Each scene shows the same named points in several views. A view is turned or mirrored, and shifted as a whole, has a little noise and may leave points out.
(in the rows, 128 means zero)

Scene 1
View 1
z956: [155 131 155 144 154 154 152 141  77 134 145 118 123 124 117 140  73 129
 102 105 119 133  97 122 135 116 111 132 187 103 109 147 150 111 143 100
 118 157 126 146 126 186 145 114 174 115 158 115  86 141  86 105 124 129
  89 142 153 150 134 144 130 116 125 103 116 114]
z484: [170 146 153 139 103 155 132 143  92 106  93 117 149 112 136 163 107 113
  95 143 103 107 110 134 119 104 175 151 139 122 111 140 122 112 167 107
 152 138 136 126 134 126 122 124 177 131 144 122 104 141  89  82 169  88
 106 140 126 116 136 137 146 140  87 153  87 141]
z537: [155 130 163 146 148 153 102 173  77 117 105 104 169 124 150 201 118 100
  98 154  91  80 121 148 117  96 186 175 117 127 121 166 106 121 152 109
 201 130 141 159 130 145 127 150 181 175 158 128  88 168 101  59 160 103
  72 129 100 105 133 116 120 150  86 150  85 121]
z413: [183 175 167 121 101 122 154 153  91 128 116 123 122 112 127  99  67 113
  92  92 155 177  86 110 149 125 142 119 182  90  74 120 140 121 190 125
  75 163 135 112 141 185 109  93 172  77 147 125  96 125  78  92 152 138
 106 160 138 164 131 161 149 124 112 121 101 122]
z876: [157 108 150 151 142 161 157 115  81 127 121 117 139 113 138 141  55 156
 153 112 107 101 132 115 129 127 140 132 184 120 127 137 128 114 151 123
  98 140 100 163 124 149 159 120 158 118 150 110 104 143  73 121 146  92
 104 138 175 132 137 131 150 117 114 115 111 146]
z883: [184 106 142  96 124  86 141  98 140 137 130 121 148 120 132 176  53 141
 209 112  98  68 155  98 142 120 207 172 161 129 135 141  87 108 185 152
 101 136  89 166 119 122 114 117 111 140 136 134 122 120  85 141 176  67
 120 143 157  97 106 109 155 131 128 144  59 155]
z291: [185 137 179  97 133  85 113 140 105 153 182 129 109 153 119 135  78 118
 114  85 148 165  88 105 164 109 113 139 175  86  85 143 127 115 158 114
  94 176 155 125 131 215  98 106 165 101 166 120  65 103  88 118 121 125
  78 152 130 146 116 170 125 123 136 103  92  79]
z685: [166 171 190  75 166  70 106 169 138 157 125  96 141 136 138 164  75  49
  84  78 182 135 104 121 149 113 192 181 180  80  68 165  98 109 199 145
 127 201 152 135 130 243  81  91 125 107 162 152  61 121  99  90 167 182
  75 158  74 131  90 153 112 137 161 123  71  77]
z313: [184 124 180  93 135  74  80 151 119 145 170 116 142 156 137 192 100 104
 137 119 120 110 115 123 151  93 168 178 127 106 103 162  91 115 160 125
 149 156 156 146 129 183  90 131 158 153 163 130  67 121  98 100 147  97
  70 138 102 110 110 145 113 149 124 133  59  86]
z249: [170 132 163 107 134 136 148 105 105 143 124 133 107 127 118 134  81 116
  91  86 147 139 100 109 140 120 128 129 201  97 100 143 134 103 163 110
 100 184 142 105 125 189 117  84 141  80 155 120  83  88  81 135 137 117
 106 157 145 132 108 171 152 108 139 112 114 118]
z741: [175  77 159 103 160 134 111 105  65 157 146 148 120 145 119 175 117 139
 141 111  91 102 119 106 148 110 137 149 149 119 131 161 112 128 133 111
 168 139 147 136 132 165 113 124 148 137 171 119  85  92 100 131 113  77
  81 139 144  94  99 136 149 115 107 130 112 125]
z468: [184 162 145 119 108 105 138 162 121 117 137 109 144 121 120 168  78 105
 123 128 106 117 105 122 136 101 179 160 142 116 108 144 125 109 181 115
 134 142 119 144 127 141 112 125 166 147 143 134 113 154  99  86 164 111
 105 143 121 128 131 117 126 147 109 143  63 128]
z927: [174 156 146 121 132 105 143 171 104 127 138 100 152 116 122 160  62 110
 149 117 104 113 113 117 143 110 186 162 148 116 110 142 119 118 181 130
 124 132 100 173 131 153 121 130 162 153 142 140 116 171  96  81 164 129
  96 142 128 134 129 101 121 143 114 135  70 131]
z367: [194 147 152  81 123  74 128 153 115 145 186 127 111 146  95 159  92 105
 122  99 111 150  82 102 165  99 143 155 150 101  99 149 132 115 167 106
 129 156 139 125 131 180  87 114 157 135 153 138  95 116 108 109 126 122
  92 149 122 132 108 135 123 134 129 125  75 104]
z47: [151 127 153 148 155 149 136 153  94 123 162 109 135 136 118 175  79 120
 100 122  98 109 102 133 127  98 117 154 165 112 123 161 144 101 132  84
 146 152 128 157 114 173 150 131 180 148 159 112  83 154  94 101 128 115
  81 131 141 137 141 135 109 128 124 107  99 105]
z320: [166 114 134 127 129 154 178  87 107 128 124 132 115 113 111 142  60 147
 133 103 105 104 121 104 133 123 133 129 198 120 130 138 140 101 156 106
  94 156 103 128 118 138 143  97 137 104 141 116 115 109  79 147 140  87
 125 146 181 127 120 143 162 106 128 116 110 155]
z219: [177 129 149 124 123 139 141 137  74 130 106 124 140 112 128 149  92 126
 136 121  99 113 115 112 138 118 176 142 150 121 112 136 120 128 170 126
 135 130 120 141 138 142 117 120 158 128 148 130 116 134  91  96 152  98
 106 146 141 119 121 120 154 128  91 145  98 151]
z553: [155 133 148 111 175 108 141 149 126 140 150  99 143 131 116 188  60 100
 139 107 110  88 122 120 135 106 170 182 174 113 123 170 115 101 164 122
 138 164 108 176 114 178 132 119 133 154 153 137  96 150 101 113 149 134
  89 139 126 120 112 110 113 131 152 116  78 113]
z903: [186 108 133  83 127  96 156  93 129 146 157 139 112 131  97 163  73 136
 168  97  95  99 120  90 154 116 159 153 173 121 132 145 121 106 168 120
 109 149 108 134 118 138 108 101 120 125 146 133 121  92  94 153 138  81
 121 149 163 107  96 125 156 116 134 130  83 148]
z125: [172 134 178 128 130 144 129 132  68 141 127 130 116 126 136 115  85 128
  92  93 148 161  95 113 145 123 117 118 182  94  85 131 133 123 159 116
 100 166 154 115 138 199 120 100 175  80 162 111  72 108  78 107 130 120
  88 152 144 148 126 174 147 112 112 110 120 111]
z71: [169 129 129 137 121 146 154 135 102 114 148 122 131 123 107 175  89 130
 120 137  74  99 105 126 126  98 141 150 148 126 134 152 144 102 146  87
 149 134 115 144 118 121 140 130 173 152 144 117 116 148  96 107 140  86
 110 135 154 123 136 120 133 133 107 132  89 139]
z712: [186 162 146 109 101  93 138 156 133 121 143 113 141 123 120 164  75 103
 124 121 110 121 107 118 141 100 179 162 146 113 105 142 121 106 183 118
 120 148 118 140 127 144 105 119 157 140 138 135 108 147  98  94 166 110
 108 146 121 129 126 128 128 148 120 141  60 127]
View 2
z413: [ 67  96  58 128 102 152 111  85 132 127 172 107 157 111  69 104  99 146
 142 160 158 159  84 126 115  85 127 119 125 120 104 145 211 130  98 106
  98 148 110 120 164 158 170 101 158 123 134  72  98 137 117 170 157 123
  98 116 111 101 124  97 147 159 120 160 140 142]
z537: [144 109 121  83  89  58 151 181 159 184 157 144 177  96 177 169  76  85
 164 153 172 178 163 166  98 134 118 132 108 104 129 154 170 163 115  83
  80 120 123  88 147 128 169 145  90 120 196 166 107 133 142  82 124 119
 131 116 137 117 165  83 104 203 112 144 104 103]
z956: [ 98  96  89 138  96 151 143 110 131 149 136 115 139 107 124 133  86 107
 141 154 173 136 106 146 112 107 130 122 148 135 103 141 190 114 117 115
 116 129 132 128 124 148 133  79 112 123 159  88 101 146 139 117 134 123
  82  94 152  92 131  95 123 169 133 182 117 129]
z291: [ 89 129  94 138 113 151 116  68 128 142 133 108 154 123  91 107 107 157
 164 140 171 143  97 136 126  92 117 135 135 102 105 106 207 104 156  97
 112  97 121 173 131 140 139 124 141 165 142  78 103 104 135 125 157 142
  99 131 119  81 124  96 151 133 111 189 112 127]
z468: [110 115  89 123 116  80 119 139 150 166 166 161 163 103 145 116  98 100
 154 150 175 178 135 137  92 114 104 128 105 117 102 157 196 157 120 110
 114 128 148  93 170 149 154 147 139 134 159 121 112 112 122 127 136 117
 126 117 112 109 122  93 121 187 112 156 145  97]
z741: [128 136 119 128 104 128 144 115 143 170 130 129 130 101 142 162  80 163
 138 133 126 149 144 144 100  99 124 114  93 103  84 103 172 132 165  85
 126  93 115 122 106 104  92 129  86 150 182 122 101 132 150  73 101 104
 123 101 148 113 112 127 124 169 121 163 104 119]
z903: [120 129  85 156 138 113 120  99 138 155 127 162 129  99 129 122 111 155
 125 145 123 159 130 122  94  96 108 107  90 133  55 123 184 148 156 134
 162 109 143 116 126 119  74 137 136 158 143  92 111 116 124 122  92  90
 113 106 136 105  85 147 123 166 117 174 156  95]
z320: [114 100  65 156 118 146 131 115 132 144 126 140 131  94 126 135 104 138
 106 163 127 140 106 123  97  94 121 103 113 145  54 138 173 144 119 136
 153 141 138 101 130 126  88  89 130 129 142  85 107 151 128 137  88  82
  94  85 154 104  95 142 114 169 133 179 153 112]
z125: [ 89 101  76 124  93 167 128  90 126 133 143  89 152 111  81 133  91 157
 138 158 150 139  87 136 124  85 137 122 132 109 102 122 191 115 116  91
  95 132 100 138 136 133 150  89 130 132 149  84  92 146 135 139 143 123
  93 110 135  93 137 102 141 147 124 171 110 147]
z685: [ 99 115  92  73 139  64 117  77 158 105 129  95 178 111  71 115 140 149
 187 145 188 202 128 160 137 136 117 128 129 148 129 119 212 141 144 127
  87  92  84 192 130 161 171 194 153 175 137  93 100  77 116 138 175 140
  73 179 109 112 190 105 165 154  70 170 127 112]
z47: [120 105 104 133  96 126 147 139 142 167 126 133 149 107 167 140  84  82
 154 151 193 140 121 157 110 120 117 136 150 124 104 142 182 117 126 108
 120 116 149 126 128 140 135 100 104 126 172 113 112 132 147  96 133 127
  93  98 153  88 137  85 114 174 130 190 111 108]
z249: [100 102  66 129 113 156 121  90 144 115 120  98 151 103  92 135 118 170
 128 161 155 149  84 130 119  88 127 119 123 137  75 118 189 129 127 111
 126 126 103 140 128 134 120 108 135 143 138  75 106 134 133 142 135 106
  83 113 136 112 125 136 152 146 115 182 128 130]
z367: [ 90 137 100 139 122 119 112  91 154 153 155 145 144 115 128 105 100 140
 168 131 184 169 121 133 102  95 104 134 110 110  95 122 214 120 159  98
 129  95 135 135 145 148 131 152 131 158 155  93 118  91 132 111 162 132
 119 119 102 109 103  97 154 168 108 171 125 110]
z883: [136 131  92 139 150  56 121 118 120 174 143 193 142  91 128 121 115 133
 127 152  88 178 163 125  86 121 103  91  73 130  67 144 173 183 142 155
 144 117 153  97 141 113  92 160 157 159 142 116  96 113 104 129  58  82
 128 131 132  95 106 141  88 180 112 158 178  79]
z876: [117  99  86 147 111 128 143 121 111 167 140 143 132 100 125 136  85 107
 117 163 113 133 126 139 103 112 131 100 124 132  85 150 168 143 109 137
 125 140 143 101 126 126 112  82 125 119 150 100  91 160 124 128  78  97
  96  95 164  83 122 113  89 178 140 173 143 117]
z71: [125 110  92 143 102 115 137 155 151 175 144 160 147 102 180 139  84  96
 137 153 172 151 125 137  86 105 111 125 115 120  81 150 177 147 121 104
 137 130 158  80 151 132 118 109 109 121 172 123 120 138 142 104 113 102
 121  81 140 109 103 106 107 191 131 170 134  98]
View 3
z927: [121 128 157 191 127 131 156 132 139 111 142 139 120 108 132 156 140 138
 143 103 134 147 140 124 149 140 118 102 133 129 117  97 115  93  64 133
 141 131 156 128 154 121 148 137 161 188  95 119 136  94 115 153 113 158
 200 153  99 109 131 114 138  95 158 115 118  83]
z685: [173 145 178 204 142 139 134 133 118 137 148 217 131 120 151 166 172 107
 138  71 140 191  92 101 120  80 128  91 174  31  65 119  94 102 163 143
  97  98 148 192 140  94 170 135 150 207 167 104 124  89  79 139 167 131
 177 160  71 139  78  93 120  74 138 108 127 186]
z537: [129 150 125 170  85  97 166 151 142 134 137 114 142 141 119 151 135 162
 124  97 172 144 185 129 122 155 116 130 137 148 114  58 121 143 111 171
 142  87 139 116 119 158 132 133 183 182 129 145 152  76 140 145 114 163
 177 146  86  82 125 163 146  89 184  85 145 123]
z883: [116 150 154 141 147  88 103 137 136 116 102 106  62 119 105 116 113 151
 166 115 122 117 117 111 170 133  93 116 157 112 111 124 104  93  57 107
 130 168 185 145 151 135 127 141  96 184 109 139 131 120 156 194 134 152
 208 163 102 136 126  91 199  79 139 132  87  79]
z320: [130 126 153 131 139 143 122 104  62 140 134 101  99 142 122 109 112 126
 143 134  89 128 102 140 149 148 128 142 147 116 117 177  83 100  82 104
 134 107 182 130 170 127 149 182 114 130 115 159 134 109 159 155 111 134
 168 153  93 155 104 116 160 138 136 140  96  34]
z956: [139 122 148 167 130 170 151 111  74 130 160 129 140 143 154 150 133 120
 132 118 111 156 125 145 135 133 145 153 138 109 114 142  86 106  94 108
 147  67 159 115 172 109 171 172 164 141 118 151 145  89 119 122 124 128
 144 139  88 135 107 139 115 140 159 120 137  69]
z553: [129 164 167 190 130 116 161 121 126 135 141 149  96 110 122 160 133 133
 145 109 133 138 132 132 163 115 130 140 163 108  89 101 107 116  89 112
 124 109 137 129 154 101 144 145 132 173 106 129 134  98 125 163 144 135
 174 138  96 130 115 109 138  98 154 125 122 122]
z125: [160  98 140 140 139 186 110 117  62 123 153 135 157 167 169 137 145 108
 134 105 107 178 100 125 107 124 133 130 135  77 122 162  73  90 122 117
 150  71 191 148 166 121 179 171 171 155 155 150 145  90 108 108 130 130
 145 154  71 139  94 137 123 130 152 113 134  73]
z903: [137 133 151 128 149 128 119  97 103 128 113 113  75 137 109 126 114 121
 146 121 110 134 101 118 157 124 116 131 179 105 117 156  90  91  88 107
 159 148 184 144 151 116 130 159  86 170 114 143 126 107 162 159 134 134
 180 130  90 148 124 102 161 100 130 150  74  71]
z712: [133 120 153 163 121 143 157 137 117 127 143 143 126 116 123 149 129 116
 135  98 138 165 122 111 131 125 127  88 152 126 115 109 118  90  99 151
 148 138 159 147 146 123 146 144 148 201 115 119 123  90 132 158 125 160
 207 152  93 116 117 107 156 100 147 134 109  80]
z741: [150 139 120 116 131 122 115  96 112 124 110  97 100 180 123 141 124 141
 134 115 138 139 138 128 135 132 112 174 178 102 128 129  79 120 114 116
 180 102 180 123 130 132 128 152 119 160 147 163 152  87 159 125 140 122
 133 110  78 126 132 160 135  95 161 113 106 110]
z876: [122 131 148 152 136 134 123 120  88 120 138  99 111 142 140 123 124 145
 151 129 104 126 127 144 153 150 119 153 125 120 120 143  88 104  58  97
 132  92 178 113 171 131 157 169 147 131 108 159 149 105 135 150 115 137
 163 161  97 139 112 130 154 129 157 116 128  50]
z71: [122 132 137 143 106 136 169 118 100 139 141  99 120 132 110 144 107 130
 127 123 131 139 147 139 140 147 137 140 151 160 124 113 108 114  85 140
 165 108 151 109 149 130 134 162 142 158 102 151 137  86 162 150 111 151
 176 129  98 115 129 140 151 125 159 134 111  52]
z219: [133 115 139 153 127 127 129 119 115 117 124 109 124 145 130 126 137 143
 135 108 126 141 133 126 134 162 105 114 132 125 129 130  94 104  89 140
 146 119 184 132 140 150 138 147 155 166 125 142 140  95 142 136  99 152
 183 152  83 116 126 134 145 101 154 108 106  70]
z468: [131 121 147 166 114 139 164 136 121 128 144 137 130 118 122 149 129 123
 132  99 142 159 136 116 132 134 126  92 144 136 117 103 119  98  94 154
 150 132 155 137 144 128 143 142 155 196 113 123 126  88 132 155 119 163
 206 148  93 106 123 117 149 100 154 128 113  81]
z291: [162 113 148 141 146 191 120 114  83 117 152 161 137 155 162 170 138  87
 139  99 124 196  92 111 119  82 143 133 172  63 114 140  83  77 128 106
 175 100 177 153 165  84 174 160 145 192 150 134 134  86 101 119 170 120
 144 127  78 140 104 120 121 114 146 132 123 104]
z484: [135 114 131 142  97 129 152 142 101 138 140 108 147 143 121 126 129 138
 124 103 141 154 149 122 113 162 120 101 127 146 124 111 112 119 112 171
 142 102 165 136 134 161 142 153 170 173 131 144 135  85 151 147  99 166
 192 161  82 104 112 145 160 109 162 109 122  67]
z313: [150 145 134 142 119 129 130 144 138 120 132 145 120 148 128 174 129 120
 141  91 166 176 134  99 126  90 122 129 183  93 108  75 110 106 126 134
 171 126 156 147 133 109 142 132 141 222 148 133 138  85 123 152 175 143
 168 126  85 107 121 129 153  74 162 119 125 145]
View 4
z291: [142 146 106 149 132  75 117 144  81 175 114 172  43  88 103 165 114 131
 129 100 128  53 179 131 130 113  84 109 135  93 123  40 141 100 117 141
 162  78 117 127 123  94 127 113 128 153 166 102 163 187 138 169  96  74
 159 137 108 149 150 167 136  92 142 118 110 111]
z313: [141 152 115 166 144 106 119 133 101 158 140 188 129  91 129 140 127 124
  92  97  85  62 158  97  96 139  63  84 134 106 128  49 105  98 112 148
 153  90 151 117 117 106  72 133 174 126 192 101 124 191 131 164 153  74
 164 143  95 173 132 149 160 123 154  85 128 107]
z553: [130 159 136 187 109 129 138 157 131 148 130 158 108  75 144 169 132 115
 128  94 105  49 139 114  99 128 123  76 146 111 110  72 131 109 107 140
 135 103 145 116 137  96 112 126 194 101 158 109 137 156 113 132 148  81
 143 127 124 160 133 106 136 168 142  66 146  96]
z883: [145 159 168 176 129 112 142 113 138 150 146 165 130 113 159 159 158  91
 122 139  97 122 150 112  59 133 118  45 121  66  57 115 129 148 108  64
 141 127 158  92 105  98  96 113 169 117 130 126  85 159  91 124 155  88
 151 132 143 186 161  87 153 170 159  79 126  97]
z249: [139 130 146 140 128  88 130 103 112 175 103 142  37  74 101 171 118 113
 136 134 146  73 156 119 136 123 113 119 133  79 101  86 163 129 111 141
 162  91  99 114 127  92 153 115 120 141 133 109 174 158 123 150 112  98
 137 134  99 153 145 143 109 109 165 117  95 115]
z468: [150 125 118 152 133  92 126 144 124 143 139 164 112  93 157 159 150 126
 113 107 117  91 137 100  66 113 107  78 137 133 100  78 135 138 125 130
 143 100 110 144 110  72 105 131 167 141 182 104 123 153 146 137 147  85
 122 130 117 151 110 116 159 160 141  78 142 132]
z125: [145 118 128 136 124  72 130 119  96 168 103 134  37  79 115 182 100 101
 115 119 157  81 168 110 123 123  79 132 131  99 114  66 154 109 134 144
 161  98  86 121 123  84 141 114 106 151 150 119 185 149 142 164 106  85
 143 137  87 143 139 133 110  93 128 126 101 132]
z413: [155 106 120 134 134  53 129 133 111 163 126 139  27  74 126 173 123 110
 120 128 162  94 174 121  93 104 120 105 143  97 103  63 167 132 137 133
 161  94  64 140 115  65 135 106 107 177 171 109 177 144 153 163  98  78
 118 137 104 136 130 130 115 116 140 104 114 153]
z47: [127 137 119 159 108 129 136 159 105 144 100 146  97  90 143 188 116 126
 131  82 131  57 128  93 123 130  70 129 129 166 117  68 136 103 127 162
 136 115 135 129 130  90 143 133 164 116 142 109 153 141 139 136 138  93
 135 124  99 140 108 109 151 132 110  93 139 108]
z367: [147 148  98 152 136  78 103 138  98 168 123 183  74  98 122 158 139 149
 125 104 108  67 141 120 100 108  94  90 138 109 115  67 126 120 103 134
 148  63 118 145 127  77 112 134 154 133 189  96 130 190 141 141 121  87
 146 131 124 143 138 163 151 135 145 118 123 109]
z876: [139 133 154 159 100 114 150 134 119 144 106 123  84 104 155 201 120  85
 131 119 148 109 146 101  96 129  88 109 118 117  76 100 150 121 134 100
 142 142 126 103 115  90 148 111 135 125 110 138 140 119 114 129 130  91
 140 123 117 154 140  70 131 138 106 102 123 115]
z484: [150 100 139 137 138 101 134 101 133 139 122 137 126  86 158 166 133 103
  90 125 128 115 118  69  73 139  74 111 125 144  99 102 134 139 133 149
 145 116  95 130 107  78 109 146 149 133 167 115 139 132 146 141 170 101
 116 130  82 152  95 102 151 147 142  91 123 144]
z927: [145 134 118 172 118  97 132 161 131 137 145 156 112  89 169 171 142 108
 109 100 115  88 145 106  54 116 112  71 144 124 101  76 129 121 129 121
 134 108 114 134 121  72  96 124 172 129 184 115 124 140 134 134 147  73
 131 129 126 150 122  94 149 175 120  71 153 128]
z537: [137 117 129 161 124 128 133 125 129 128 127 142 168  74 169 163 116  98
  67  96 101  85 111  52  70 157  48 112 135 161 134  84 102 100 134 177
 135 116 122 123 125  89  78 160 185 101 198 118 137 134 139 142 194  89
 135 133  72 158  88  89 157 164 120  77 145 130]
z219: [151 120 137 150 125  90 129 107 126 146 121 135 105  96 156 177 128  93
  97 130 126 118 129  88  67 132  83  99 125 108  93 107 129 129 126 115
 143 108 100 118 117  77 109 135 143 122 166 128 131 138 126 130 149  95
 136 128 107 152 131  95 137 154 126 111 122 130]
z712: [149 128 123 153 140  91 127 137 128 147 145 169 110  91 150 153 153 127
 115 114 113  91 144 106  67 119 112  72 138 122  97  77 137 142 119 129
 149 101 113 139 109  76 100 128 167 145 180 100 123 159 142 142 147  87
 123 134 118 156 113 126 158 155 154  75 137 128]

In a view up to two points have been moved. Name them for each view, in the order of its rows, or write -.
view 1 | z685
view 2 | z903
view 3 | z876
view 4 | z468
